A landscape with many valleys, sampled at points; each row gives a point and its height.
From any point a ball rolls to the lowest of the 2 points nearest to it. It stops when none of these is lower. Distance is the straight distance between rows; heights are no part of it.
J689 h=74: [165  91 130 157  71 118 106 140  69 131 223  66 183 138 162 122 105  75
  87 156 105 157 170 142  94 188 172]
J582 h=455: [157 149 111 118  88 171 138 130 121 124 125 123 139 176 155 126 127 131
 147 150 125  95 135  89 116  84 123]
J195 h=30: [173 103 106 161  92 127 107 152  88 132 202  60 164 117 154 145 116  77
  57 137 123 156 153 157  91 187 177]
J955 h=374: [ 92  95 124  71 126 124 119 152 120 111 180 158 160 134 142  95 108 156
 104 136  94 154 149 144 175 175 121]
J191 h=456: [134 151 125 138  79 126 125 106 162  98 195  82 154 140 169 124 117 107
  86 117  66 120 112 116  84 164 133]
J510 h=92: [119 132 128 108  94 105 132 109 152 122  77 161 146 164 143 102 135 146
 194 130  87  88 100  90 145  85 142]
J123 h=405: [127 140 109  88 128 153  97 166 110 146 165 148 115 155 154 102 108 140
 160 153 124 143 146 145 143 162  95]
J690 h=269: [120  87 144  92 123 107 105 147 114 129 210 113 162 150 163 107 126 126
  76 139  92 145 171 142 143 185 162]
J146 h=552: [134 153 145 133 152 102 139  87 143 115  57 151 153 104  48 114 128 153
 151 113 174 115  91  65 128  39 115]
J909 h=369: [181 135 131 162 127 146 105 114 113 148 143  89 105 125 112 182 134  82
 120 106 118 132 129 147 104 158 162]
J922 h=507: [105 119 117 117  92 151 145 146 111 159 127 142 136 124 139 136 120 143
 118 158 142 127 143 135 154 101 122]
J9 h=473: [215 115 141 165 114 134 133 111 124 120 100  89 128 140 120 186 150  85
 142 135 166 122 130 114 125  46 171]
J238 h=200: [120 154 127 129 156 142 122 110 148 101 124 163 135 122  83 131 125 135
 138  89 122 143 100 141 126 186  89]
J907 h=433: [216 111 152 172 125  96 131  85 129 102  87 111 118 141  99 198 171  93
 152 109 117 102 108 117 111  78 176]
J237 h=333: [ 78  92  92  95 106 130 140 169  94 125 147 140 152 160 184 105 164 170
  62 149 133  96 148 123 148 123 115]
J11 h=129: [162 126 133 113  75 147 134 139 125 149 138 156 119 172 164 120 118 122
 207 182 110  82 161 115 137  85 131]
J90 h=144: [176 134 155 121  91 129 114 118 132 140 126 166 129 152 126 143 114 109
 227 162 105  97 154 113 140  92 142]
J288 h=398: [170 151 153 130 152  81 106  92 167 127  53 153 121 174 104 135 157 142
 181 102 135  94 100 104 121  72 146]
J997 h=171: [132 110 124 175 137 147  97 163  77 193 143  92 117  85 117 145  99 104
 118 145 192 173 166 158 144 144 157]
J496 h=371: [159 131 157 162 162 144 127 109 114 146 118 184 128  87  32 154 132 123
 183 122 160 134 160 147 136 126 114]
J629 h=475: [117 143 112 106  99 158 137 144 117 139 110 143 119 146 149 123 138 149
 126 158 153 113 125 102 130  73 110]
J638 h=151: [154 147 178 137 178 102 128 129 180 150  70 156  96  92  93 126 112 122
 177 168 205 120 136 136 128  56 102]
J642 h=148: [146 138 163 166  83 115 131  63 152  88 181 112 148 118 105 150 135 104
 122  93  46 116 118 142  95 174 134]
J602 h=367: [129  82 152 140  91 110 117  99 120 125 144 140 149 124 122 160 136 129
 134 109  79 134 134 159 165 158 166]
J910 h=230: [137 121 144 177 180 146 122 157 113 170 112  85  85  72 119 152 109 106
 125 125 187 164 143 164 143 125 136]
J954 h=165: [112  97 132  86  96 119 138 152 132 139 152 183 140 167 181  95 111 157
 192 158  85 117 169 130 168 123 109]
J756 h=110: [175  98 117 164  58 151 122 131  70 120 204  79 175 130 155 142 108  78
 105 146  97 144 173 120 119 169 158]
J946 h=451: [209 134 134 158 107 128 128 101 135 107 106  99 116 149 141 180 161  96
 126 115 129 115 107 118 122  83 177]
J408 h=184: [150 122 150 182 107 132 146  71 124 108 133 153 150 106  44 169 143 115
 140  85  75 124 141 142 107 170 136]
J409 h=133: [116 151 136 145 138 144 126  97 148 106  98 139 122 133  93 144 130 136
 116  92 122 128  91 124 124 144 127]
J397 h=314: [ 68  96 114  71 112 118 147 187  99 154 158 174 142 124 139  91 139 155
 114 193 157 122 174 164 170 124  92]
J845 h=565: [130 143 137 122 147 105 136 104 144 126  64 138 141 111  73 115 124 140
 150 153 181 117 115  62 131   4 107]
J72 h=706: [114 144  83 117 163 170 123 201 124 167 130 102  76 131 172 122 112 122
 103 141 190 128 148 127  99 111 119]
J290 h=370: [126 178 113 115 163  92 113  94 156 108  58 123 122 147  84  73 141 147
 156  92 171 122  63  53 118  88 124]
J579 h=154: [107 117 122 113  81 141 172 156 120 153 107 170 141 133 130 120 127 139
 139 211 165  76 158 129 138  46 103]
J271 h=366: [185  92 164 195 150  96 137  92 114 157  88 148  96 117  71 175 178 119
 155 106 141 125 156 168 131 138 167]
J248 h=24: [119  84 146 169 126 125 103 152  86 181 129 113 111  91 109 161 109 110
 127 160 170 164 156 173 172 134 157]
J993 h=187: [125 130 116 120  87 172 140 122 112 113 204 119 161 143 142 108  93 121
 106 146  78 140 160 105 126 163 115]
J631 h=75: [133 144 143 120 114 105 136 126 165 149  64 158 131 126 118 132 119 134
 176 188 169  98 126 111 145  34 133]
J897 h=317: [101 123 123  98 151 142 113 146 126 117 170 147 143 121 115 115 109 132
 105 127 114 163 128 157 159 181 114]
J144 h=139: [171 115 153 161  75 112 131  67 126  99 190 114 143 138 125 148 123  92
 162 109  49 124 142 124 107 187 152]
J777 h=81: [167 119 149 136  83 133 133 146 133 170 113 143 120 147 126 152 125 114
 171 202 175 100 162 131 146  61 135]
J155 h=383: [129 141 154 159 173 134 141 105 131 122  80 117 126  87  67 137 130 139
 125 119 183 132 116  92 141  57 123]
J730 h=205: [129 185 112  94 185 139 112 143 146 118  94 148  98 138 117 107 123 132
 166 106 164 151  70 129 113 133  80]
J839 h=296: [ 98 147  75  72 144 158 124 177 112 124 164 139 120 148 165  94 117 144
 104 137 141 145 126 128 113 166  84]
J657 h=373: [117 172 104  79 129 152 122 153 115 136 129 151 108 158 153  91 114 146
 171 150 138 136 134 124 122 134  75]
J324 h=260: [104 142 124 107 149 141 109 128 133  88 163 157 152 106  95 119 103 131
 111 106 110 167  96 155 134 206  93]
J729 h=535: [129 150 130 146 142 111 127  85 151 103  53 109 154 135  68 122 145 144
 117  99 175 117  78  62 126  48 136]
J53 h=584: [122 147 154 122 180 102 163 115 135 128  64 132 122  81  79 101 118 139
 152 166 202 130 114  88 146  32  96]
J762 h=206: [ 85 143 102 119 116 123 157 120 129 119  66 120 145 122 123 109 127 150
 107 141 156 123  85  81 130  70 132]
J819 h=105: [118 130 126 139 104 140 159 118 131 121  69 114 154 114 115 134 130 132
 110 137 159 122 102  97 144  43 143]
J503 h=636: [ 94 164  92 102 168 164 153 176 109 144 111 120 101  78 114 103 107 119
 124 158 186 160 128 121 119  89  83]
J571 h=450: [117 121 139 118  85 126 121  97 148 100 208 104 157 129 154 121 108 125
  99 120  61 143 133 127 107 188 133]
J82 h=113: [162 126 133 114  77 140 143 155 129 160 118 156 139 173 144 126 122 121
 179 223 145  82 168 125 130  59 126]
J937 h=396: [159  82 158 168 102  67 126  75 114 106 146 158 121 132 117 169 157 110
 170  98  38 102 145 161 138 190 172]
J526 h=633: [ 52 101  80  71 128 131 161 163  89 139 115 159 156 113 142  94 151 169
  62 155 148 128 130 122 152 108  89]
J727 h=160: [166 122 157 178  93 106 146  63 146 102 144 129 136 109  71 157 153 107
 127  79  55 111 134 149  84 179 146]
J75 h=506: [175 125 151 157 131 147 136 132 133 144  94  97 113 123 122 168 139 105
 136 139 176 126 133 124 140  46 158]
J598 h=153: [152 119 162 147 121 117 125  81 130 115 175 165 125 148 118 131 113 116
 220  90  61 134 149 132 128 199 123]
J368 h=413: [187 137 156 146 131 136 111  88 144 125 115 136 117 151  93 169 140 113
 178 118 115 111 118 114 115  95 152]
J329 h=45: [123 165 114 139 126 155 113 110 143 110 115  97 129 130 116 137 119 124
  96 103 121 125  90  98 104 129 132]
J218 h=156: [127 157 148 140 207 103 137 128 157 133  52 164  97 106  90 112 147 145
 169 108 191 137  87 147 140 101  86]
J55 h=478: [ 76 178  88 122 169 128 150 131 132 115  79  65 107  98 135  88 113 139
  53  95 168 144  67  76  78 127 115]
J475 h=108: [128 131 132 110 134 122 117 162 139 178 105 137  91 137 158 136 122 138
 148 152 162 126 122 164 152 127 118]
J250 h=219: [157 127 183 158 214 116 134 119 166 145  85 132  90  80  73 134 120 135
 164 145 208 129 145 137 138  53  97]
J512 h=111: [124 142 137 179 213 166 112 168 121 152 134  81  76  66 107 150  97 104
 106  98 174 164 143 156 115 143 135]
J473 h=303: [154  73 136 130  89 101 110 145  92 145 186 110 136 166 193 127 140 115
 127 139  91 142 165 145 149 170 169]
J56 h=401: [158 100 157 154 100 103 137  87 135 119 150 160 141 140 134 150 117 104
 220 114  35 100 157 113 149 138 162]
J578 h=281: [153  81 150 112 114  99  98 143 106 130 226  80 164 163 185  98 135 108
  59 143  95 144 175 133 107 201 177]
J608 h=461: [103 143 127 127 141 123 150 151 139 159  74 122  96  99 135 121 115 141
 130 172 197 134 120 125 159  60 123]
J996 h=517: [ 70 157  71 130 143 135 160 138 109 117  88  79 122 106 144  85 129 147
  52 116 178 125  89  74  97  88 120]
J544 h=309: [112  99 100 108  91 139 146 145 111 115 150 123 141 184 193 113 142 154
  88 137 110  81 150 119 120 113 115]
J872 h=543: [ 70 134  67  53 169 147 143 183  86 133 147 150 123  82 125  89 119 132
  94 159 166 177 131 152 129 154  75]
J708 h=390: [ 78 149 114  95 162  87 155 152 147 148  54 146  95 105 149  80 130 156
 128 169 202 138  86 144 162  93  92]
J610 h=384: [143 174 133 122 154  94 100 102 164 122  54 136 121 171 103 115 151 144
 162 107 168 107  79  81 113  75 127]
J915 h=217: [101 143 128 104 181 102 146 154 143 137  77 184 110  91 119 112 133 131
 164 162 185 156  81 179 165 118  76]
J765 h=123: [123 155 121 136  82 150 137  94 144  95 139  93 155 132 129 127 118 122
  91 114  88 121  94  91 100 128 128]
J266 h=363: [ 70 100  95  77 122 125 139 162 114 114 167 126 161 138 163  98 152 166
  26 141 127 124 149 123 125 148 129]
J823 h=203: [ 99 100 132  86  98 115 129 122 135 110 148 148 154 163 191 102 122 158
 125 130  75 117 134 121 150 137 122]
J178 h=416: [139 160 137 148 196 144 105 135 150 133  84  85  63 126 123 148 132 117
 123  91 171 140  99 134  99 122 129]
J865 h=250: [155 126 143 164 124 145 151 108 127 112  89 110 155 116  81 175 140 121
 119 122 146 125 103  93 135  40 148]
J621 h=331: [123  99 132 108 133 119  87 163 106 179 159 108 111 150 163 134 125 128
 111 142 137 156 158 169 162 170 150]
J761 h=78: [148 134 130 130  97 112 123  98 148 105  76 132 134 175 153 131 150 141
 153 118 104  88  95  95 141  78 163]
J163 h=142: [170 137 158 145 126 127 106  91 126 120 155 135 111 154 128 148 136 116
 188  91  67 117 132 139 118 182 134]
J887 h=261: [ 89 143  90 105 102 117 144 125 114 119  80 137 146 160 146  81 147 167
 110 139 142  99 107  80 138  82 113]
J280 h=159: [146 119 135 152  63 144 149 106 114 109 218 102 166 144 158 128 102 105
 119 138  73 129 160  97 110 158 134]
J696 h=376: [ 98  71 147 129  80 107 133 104 122 116 157 145 178 121 124 144 113 134
 123 118  57 130 141 140 185 150 172]
J802 h=577: [103 125 112 120 121 147 177 165 114 158 112 118 112 104 131 114 124 144
 101 190 211 109 152 129 133  52 102]
J640 h=498: [146 150 140 158 130 111 114  94 153 104 150  95 120 122 112 155 140 105
  89  72  89 130  99 156  74 177 135]
J430 h=399: [151  87 146 150  96  85 127  84 114 120 162 144 130 136 154 154 136 108
 189 104  42 123 140 137 153 164 170]
J332 h=48: [153 127 150 135 110  85 119  77 158 104 107 132 119 164 150 148 143 123
 142  82  53  99  99 136 126 157 156]
J387 h=290: [102 157 119 118 148 115 134 114 135 133  54 130 115 116  96 108 138 152
 132 127 182 133  74  75 144  74 123]
J83 h=95: [175 130 108 172  97 158 111 148  87 140 187  59 143 115 139 151 106  74
  79 130 140 153 154 130  89 165 165]
J38 h=414: [193 106 169 155 146  88 126  83 145 128  74 151 118 134  79 187 179 114
 173 108 116  94 140 120 113  63 167]
J624 h=61: [147 125 134 123 100 111 119 102 143 117  99 121 126 171 177 149 149 133
 144 109  77 106  99 120 138 124 168]
J350 h=480: [150 127 122 174  96 127 120  98 131 109 158  70 145 107 114 173 124  84
  68 109  98 133 118 145 104 162 166]
J783 h=37: [101 149 126 119 197  90 134 139 156 129  56 158 107 101 125 102 132 145
 165 122 196 149  71 150 163 118  95]
J77 h=491: [173 132 137 167  97 103 118  97 140 120 175  71 122 124 126 171 147  87
  93 107  83 119 107 171  84 179 162]
J483 h=341: [102 175 110 109 142 111 128 105 150 102  71 134 131 134  95 101 137 154
 137 104 153 124  62  73 129 108 112]
J480 h=336: [131 167  94  93 120 185 135 150 113 129 143 141 117 150 134 104 109 140
 141 151 126 124 147  90 106 130  91]
J229 h=121: [127 119 139 132  91 132 155 154 139 174 105 133 116 139 143 136 117 121
 130 212 193  84 160 143 130  48 123]
J502 h=182: [ 99 119 124 109 140 105 124 176 133 177 100 142  94 127 168 121 137 143
 116 173 190 129 139 178 160 117 118]
J44 h=292: [ 84 131 109  89 153 113 144 177 130 157  93 151 102 103 151 101 126 145
 117 167 180 150 111 167 162 119  91]
J370 h=316: [106 164 114 155 184 175 126 141 144 107 125 112 106  81  74 139 107 114
 104  83 159 152 108 127  85 155 108]
J808 h=189: [ 88 117 111  96  87 118 148 117 137 104 118 159 159 170 174  82 124 166
 153 124  74  94 119  92 149 122 124]
J253 h=382: [192  78 152 181 121  89 128  93 109 147 107 158 101 112  83 196 180 112
 172 116  90 106 141 158 140 124 179]
J536 h=677: [119 164 125 122 200 150 136 161 129 137  79  96  90  88 120 109 106 130
 130 136 199 139 116  96 103  62  90]
J168 h=175: [171 159  97 159 108 182 107 148 102 133 188  76 134 125 118 156 104  88
 112 120 138 140 141 113  69 157 146]
J206 h=394: [ 84 167  94 113 177 152 135 139 140 112 114 113 111  83  93 117 107 115
  95  92 160 161  81 115 105 145 101]
J736 h=204: [117 162 122 128 142 142 103 124 162 104 177 120 137 117  97 119 111 114
 102  81 105 145 103 156  76 215  98]
J749 h=266: [125 184 109 114 199 115 120 121 146 101  75 143 101 130  98  87 139 131
 153  84 175 140  55 108 113 139  96]
J45 h=287: [144  85 126 107 101 116 128 142 100 124 222  94 160 176 217 102 142 125
  76 133 100 115 194 126 111 169 158]
J549 h=59: [155  94 143 161  91  85 124  80 138 100 134 110 126 146 145 173 162 106
 123  91  40 109 111 151 132 156 180]
J330 h=276: [141 128 138 159 152 158  97 153 106 159 137  96  99  98 109 157 108 101
 135 136 166 162 140 152 129 144 142]
J945 h=391: [177  76 161 179 112  70 124  96 102 138 122 163 112 125 108 169 165 112
 185 111  71 105 144 164 142 171 180]
J448 h=364: [143 137 149 171 147 158 134  92 133 113 101 105 141  90  53 161 131 115
 114 105 155 134 119  98 119  71 134]
J950 h=176: [ 97 136 115 120  73 144 148 106 125 106 121 145 163 158 148 106 122 152
 133 129  78 105 114  67 134 107 130]
J148 h=295: [149  87 124 121  86 126 134 127  90 132 206  94 140 175 198 114 122 115
 131 138  81 129 177 124 128 162 151]
J619 h=325: [129 132 147 156 133 162 127 112 114 139 132 154 124  87  49 150 118 122
 145 120 138 148 135 145 144 142 109]
J48 h=306: [146 132 175 156 212 120 135 104 142 117  75 134 113  69  57 126 132 143
 144 117 190 134 124 102 123  56  89]
J611 h=40: [142 127 147 119 104 109 124 139 159 172  84 163 106 146 139 143 126 129
 176 184 161  96 136 145 153  70 139]
J244 h=609: [119 161 123 109 147 162 140 145 127 137 112 140 105  92 103 123 113 136
 133 156 182 154 123 110 136  79  83]
J931 h=262: [129 108 157 166 128 115 116 116 107 155 120 147 122 106  82 177 141 128
 155 113 133 143 142 172 170 144 146]
J378 h=173: [125 110 159 133 127  96 120  91 162  95 174 153 150 130 119 125 126 130
 146  89  56 140 126 164 121 223 127]
J859 h=288: [115 136  85 122  89 148 157 156 107 121  97 138 132 184 159  99 156 165
 110 170 170  57 136  92 108  58 106]
J721 h=505: [130 165 128 139 117 132 105 105 172 100 152  88 122 145 135 132 125 114
 100  84  87 119  92 135  67 174 121]
J489 h=29: [148 151 137 104 155 120 101 141 156 148 103 157  86 157 136 132 124 136
 188 130 150 126 117 166 143 132 118]
J847 h=404: [183 126 163 146 159  77 109  85 163 137  54 158 111 147  89 163 178 140
 196 101 131  88 123 128 121  72 145]
J338 h=420: [117  95  91 120  90 149 145 164 102 118 207 103 177 151 169 127 127 131
  47 141 119 116 176 119 113 155 143]
J127 h=544: [ 82 108 114 121 103 153 155 173 100 164 120 135 135 107 120 127 123 150
 104 188 180 123 154 147 161  86 118]
J79 h=120: [174 123 140 142 100 113 107 102 125 123 188  78 107 151 165 136 127  96
 131 115  68 133 122 140 101 198 145]
J662 h=402: [114 105 101 100 124 135 118 159 128 141 149 100 130 161 183 125 134 136
  66 136 122 125 142 150 132 144 136]
J653 h=237: [145 130 156 134 118 122 124  91 139 111 107 191 151 126  89 145 131 139
 206 111  81 102 132 123 145 136 135]
J661 h=299: [169 127 174 149 130 132 131 113 126 147 110 194 136 107  55 150 121 119
 210 144 135 120 159 138 143  91 130]
J391 h=619: [105 151 136 132 194 124 152 115 117 124  79 113 112  46  83  89 115 135
 130 158 199 157 107  84 131  45  85]
J620 h=220: [108 142  97 101 102 173 126 154 107 120 190 118 149 143 166 105 107 136
  93 134 103 131 160 104 106 171 108]
J713 h=218: [125 121 150 144 140 114 132 100 144 106 123 192 143 131 106 138 130 149
 184  87  75 129 127 148 151 181 126]
J15 h=143: [104 118 130  95 106 127 134 131 144 116 128 194 151 141 154  95 107 147
 206 148  77 112 131 132 176 134 105]
J43 h=155: [128 148 119 123  78 155 144  81 153  89 133 124 163 151 131 112 117 138
 127 112  74 102  96  67 107 117 128]
J892 h=435: [108 124 131 100 121 104 106 127 159 108 140 125 145 139 157 117 134 144
  85 100  88 136 108 136 135 170 122]
J393 h=186: [123 144 147 136 136 117 117 102 161  92 186 137 157 120  99 115 113 131
 114  78  81 143 115 173  96 226 107]
J573 h=131: [158 123 155 142 111 112 116  86 141 112 189 117 121 148 152 141 121 100
 160  99  44 132 139 146 114 208 144]
J684 h=242: [130 143 143 156 215 119 141 118 155 112  64 162  96 103  74 124 156 148
 153  85 179 160  91 154 114 135  93]
J617 h=280: [106 159  98 112 125 176 117 141 119 114 150 128 126 129 124 117 103 132
 117 122 127 147 124 116 105 152 106]
J289 h=656: [101 169 116 110 202 128 159 151 115 132  81  96  85  63 115  65 112 134
 133 156 206 134 105  88 111  62  87]
J347 h=141: [176 114 108 157  52 153 157 121 107  99 191  89 181 157 164 132 112  91
 100 143  84 117 158 116 107 149 150]
J979 h=259: [168 127 163 144 128 124 123 104 131 132 111 202 152 114  65 153 130 124
 243 125  88  97 161 126 135 108 140]
J863 h=387: [121  61 141 144  65 119 130 109  95 119 163 152 184 120 134 141 112 109
 153 142  54 118 159 123 178 122 174]
J774 h=471: [ 91 147  97  88 188 142 131 182 110 145 131 146 115  77 120  99 113 123
 122 150 176 184 115 168 145 145  80]
J270 h=437: [128 114 116  90 137 124  75 165 129 149 194  95 115 157 182 109 126 127
  82 120 107 151 153 154 117 200 142]
J198 h=330: [170  99 165 203 155 133 129 109 103 145 110 120 100  96  65 181 172 114
 137 100 154 144 158 161 128 136 154]
J829 h=163: [123  94 165 137 122 102 132  91 142 106 180 173 152 133 133 130 110 118
 195  82  39 136 148 145 142 203 132]
J97 h=372: [133 157 114 108 149 137 100 149 143 147 109 110  84 160 171 137 129 128
 119 100 138 138  92 136 120 141 128]
J757 h=251: [ 99 140  79  79 138 158 118 182 113 124 195 128 137 137 158  98 103 140
  68 128 120 139 158 116  96 177 102]
J239 h=397: [106  69 148 124  58 108 139 108 115 114 178 152 177 140 174 124 109 121
 162 127  39 119 179 112 167 141 166]
J841 h=440: [ 85 180 102 133 161 141 137 129 156  99 101  84 117  89  99 110 113 122
  62  87 150 140  71 107  85 151 113]
J433 h=235: [135 132 154 162 126 155 129  85 118 110 115 163 149 107  39 158 130 126
 144  97 109 132 135 132 134 151 127]
J586 h=207: [156 131 155 185 208 153 117 139 128 135 111  89  79  85  88 162 128 110
 122  81 174 145 144 144  96 140 136]
J414 h=328: [114  98 141 129 152 102 105 126 134 141 121 148 114 120 115 148 140 131
 117  93 111 149 122 189 157 183 141]
J643 h=600: [106 155 100 106 154 148 169 166 115 147  94 121  95  81 129  92 111 135
 120 194 208 132 142  99 113  51  83]
J556 h=392: [193 127 148 165 128 138 115 100 123 139 133 114 111 137  95 183 149  95
 157 110 119 126 133 136 107 125 162]
J472 h=395: [155 141 125 137 162 135  95 146 139 160 102  79  68 144 164 155 137 112
 126 110 160 139 112 150 105 118 147]
J385 h=479: [ 85 166 115 147 154 122 143  99 143  98  79 102 127 104  83 110 132 125
  86  87 153 140  71  84 106 112 113]
J889 h=185: [122 103 156 152 134  90 134  80 157  98 143 175 150 125  84 135 155 137
 128  65  58 144 130 178 125 231 129]
J546 h=365: [105  90 116  91 112 126 103 174 106 166 154 122 131 142 165 118 128 145
  92 152 144 136 161 161 156 143 133]
J241 h=249: [100  76 138  86 107 121 119 145 120 108 178 115 179 144 172 103 132 143
  56 147  84 130 157 140 160 159 168]
J407 h=350: [115 115 144 141 118 124 101 109 133 133 133 130 126 126 117 159 123 128
 112 104  97 137 115 157 150 164 149]
J389 h=77: [145 111 131 131  96  98 112 104 139 118 134  88 118 150 175 156 154 108
  93 107  74 124 103 155 131 160 179]
J746 h=109: [150 132 169 128 146  81 130 114 189 151  60 149 117 119 101 146 109 117
 174 189 196  99 133 127 147  42 119]
J883 h=400: [ 87  69 147 113  89 112 161 126 128 114 193 159 168 166 197 102 116 126
 163 128  50 120 187  92 156 147 143]
J251 h=428: [ 97 145 119 106 144  95 163 149 137 165  61 137  97 100 157  82 131 145
 135 190 214 126 124 134 140  65  87]
J956 h=201: [132 127 145 143 157 101 128  92 158  99 121 183 138 136 104 132 159 142
 162  61  75 123 109 173 128 211 119]
J46 h=337: [145 140 127 148 138 154  95 130 115 147 147 105 112 107 104 159 109  95
 112  98 136 145 128 150 110 182 139]
J418 h=114: [108 147 118  89 109 115 135 124 146 107  93 190 153 148 145  89 123 159
 200 142  92 110 110  98 151 107  97]
J612 h=99: [150 122 127 129 116 129 101 118 130 134 162  88 113 153 173 149 131 113
  97 110  91 140 127 151 120 171 159]
J111 h=467: [ 85 102  88  92 101 161 148 149  89 114 169 149 165 127 145  96 127 154
  87 155 111 111 155 107 125 128  98]
J138 h=466: [137 141 126 150  77 152 119 120 141 108 185  76 161 116 136 144 116  97
  61 121  88 127 121 137  91 157 145]
J491 h=241: [ 93 113 104  78 104 123 146 170 109 145 150 180 144 131 142  93 115 153
 147 184 127 125 155 138 159 121  88]
J62 h=417: [116 129  97 102 115 125 117 154 140 113 172  90 140 169 195 117 135 139
  53 117 102 119 131 136 100 169 135]
J482 h=426: [ 96 121 120  85 113 106 119 128 157 102 151  96 147 173 208  95 134 141
  68 111  79 127 111 125 120 166 141]
J597 h=349: [ 96 161 106 104 157 153 127 144 124 130 117 129 116 114 120 115 105 140
 113 114 146 155 103 125 125 143 102]
J609 h=298: [131  82 163 167 148 100 121 114 121 155 104 145 106 100  90 176 161 137
 132  91 123 141 138 190 166 173 161]
J394 h=403: [119  93 145 134  86  99 135 115 132 113 138 175 146 133 163 131 110 121
 225 119  38 100 152 106 165 119 158]
J202 h=313: [148  87 142 115 117  96  72 141  98 163 178 100 107 157 181 137 136 111
 121 137 113 153 153 174 152 189 166]
J566 h=566: [126 150 130 116 129 145 134 141 129 144  98 149 121 114  94 128 112 132
 162 168 162 126 125 115 147  86 108]
J364 h=393: [190 136 126 151 139 131 105 130 125 153 122  65  87 146 155 177 148  85
 125 114 139 132 118 146 112 129 174]
J446 h=272: [179 124 154 195 179 142 120 119 105 155 126  92  86  99  85 168 152  99
 130  98 154 152 142 164 106 159 155]
J875 h=557: [ 76 140  90 121 161 133 156 158 112 127  77  95 106  79 153  87 136 145
  82 138 194 142  98 102 127  87 102]
J938 h=368: [ 87 139 109 103 201 116 144 178 127 142 108 163 100  74 122  97 115 115
 154 160 192 181  93 189 160 134  69]
J130 h=388: [ 91 104 104  88 128 142 107 165 122 112 188 109 162 123 162 114 130 149
  23 138 121 138 157 136 115 172 138]
J249 h=112: [140 163 136 113 189 129 108 145 151 136  95 155  90 128 120 131 135 134
 170 111 156 146  93 165 136 142  97]
J562 h=427: [130 133 103  94 135 143  86 172 111 146 187 119 114 164 168 109 113 127
 116 146 119 143 161 149 117 181 121]
J987 h=319: [ 77 106 116  84 106 136 126 151 113 125 161 166 159 120 134 104 103 153
 147 159 100 145 147 138 178 146  89]
J983 h=514: [ 94 137 132 144 165 130 139 150 128 148  89 121  99  77 127 135 123 138
 122 137 181 150 108 136 160 101 115]
J159 h=696: [126 160  96 124 178 164 133 183 130 150  99  78  79 107 158 118 122 124
 110 131 208 131 127 111  97  79 117]
J156 h=353: [128 155  96 100 126 135 108 154 139 139 108 109 104 186 189 114 140 146
 116 126 132 114 119 113 105 125 121]
J654 h=406: [116  89 100  93 120 138 115 183 100 125 213  95 160 151 167 103 129 136
  26 148 124 127 178 128  97 170 145]
J504 h=439: [106 103  97 121  69 172 154 142  93 108 181 115 188 132 156 125 126 145
  70 142 109 109 164 108 119 136 127]
J311 h=444: [ 99 107 147 112 106 101 111 106 155  96 179 133 164 136 138 124 107 133
 102 111  65 140 123 138 148 180 131]
J715 h=335: [117 153  84  88 130 158 115 162 137 124 143 116 107 168 181 103 124 150
 101 129 117 128 116 118 100 154 109]
J854 h=247: [104 174 110 139 152 165 110 133 145 114 159 106 125  91  86 135  93 101
  83  94 125 149 111 132  76 182 108]
J511 h=436: [154 152 135 124 113 158 115 103 134 116 114 128 133 148 121 144 125 126
 159 132 109 111 113  88 115  87 139]
J415 h=513: [126 158 139 168 156 124 141  72 150  94  75 104 142 114  58 123 142 131
  85  81 153 119  78  63 105  85 137]
J50 h=534: [149 134 146 139 133 144 127 129 137 153  94 133 109 123 101 150 121 124
 155 156 175 124 139 112 141  55 139]
J791 h=277: [ 96 115  94 108  74 128 164 140 111 119  84 148 158 172 153  98 150 171
 124 162 149  75 120  89 130  57 120]
J769 h=222: [ 93 101 122  94  90 126 141 129 126 116 176 130 166 158 169 109 126 151
  79 132  67 125 150 111 137 152 133]
J5 h=183: [ 94 113 119  77 103 137 154 150 112 135 172 179 144 169 168  79 108 159
 168 166 105 104 175 117 144 127  83]
J574 h=297: [126 125  89 118  83 148 151 156 103 130 128 130 125 191 186 122 156 162
 116 154 136  71 150 107 112  90 117]
J105 h=174: [140 103 137 165 113 140 117 128 102 164 134 127 129 106 105 165 126 102
 141 153 148 139 146 156 167 112 154]
J297 h=571: [ 83 130 123 143 174 147 151 164 117 137  79  89  96  77 138 118 123 147
  77 121 176 150 111 119 139  91 122]
J560 h=591: [ 59 122  75  70 153 152 157 177  83 132 133 136 131  82 137 101 127 156
  59 154 167 149 136 125 130 125  92]
J18 h=307: [138 167 128 135 213 105 132 114 157 108  54 141 101 131  67  95 161 141
 148  70 177 151  80 118  95 125  88]

Call two points neighbours if one is among the 2 nearest of the other. Go from one point of each pair to the other, from neighbour to neighbour, staying as low as possible. Name the highest point that can't be avoided.
J489, J819 | J297
J512, J491 | J883
J329, J819 | J155
J617, J611 | J206
J611, J332 | J979
J489, J783 | J18
J512, J248 | J330

Where does a ball stop that starts at each point below?
J75 | J819
J56 | J512
J97 | J195
J338 | J819
J77 | J329
J148 | J329
J619 | J332
J503 | J248
J270 | J329
J239 | J248

Write out the way that a ball takes from each point below.
J640 | J77 > J350 > J138 > J191 > J571 > J311 > J892 > J482 > J62 > J662 > J546 > J621 > J202 > J473 > J148 > J45 > J578 > J690 > J241 > J769 > J823 > J808 > J950 > J43 > J765 > J329
J566 | J50 > J75 > J9 > J946 > J907 > J38 > J847 > J288 > J610 > J290 > J483 > J387 > J762 > J819
J504 | J338 > J654 > J130 > J266 > J237 > J544 > J574 > J859 > J791 > J887 > J762 > J819
J72 | J503 > J643 > J802 > J127 > J922 > J629 > J582 > J511 > J368 > J556 > J909 > J46 > J330 > J997 > J248
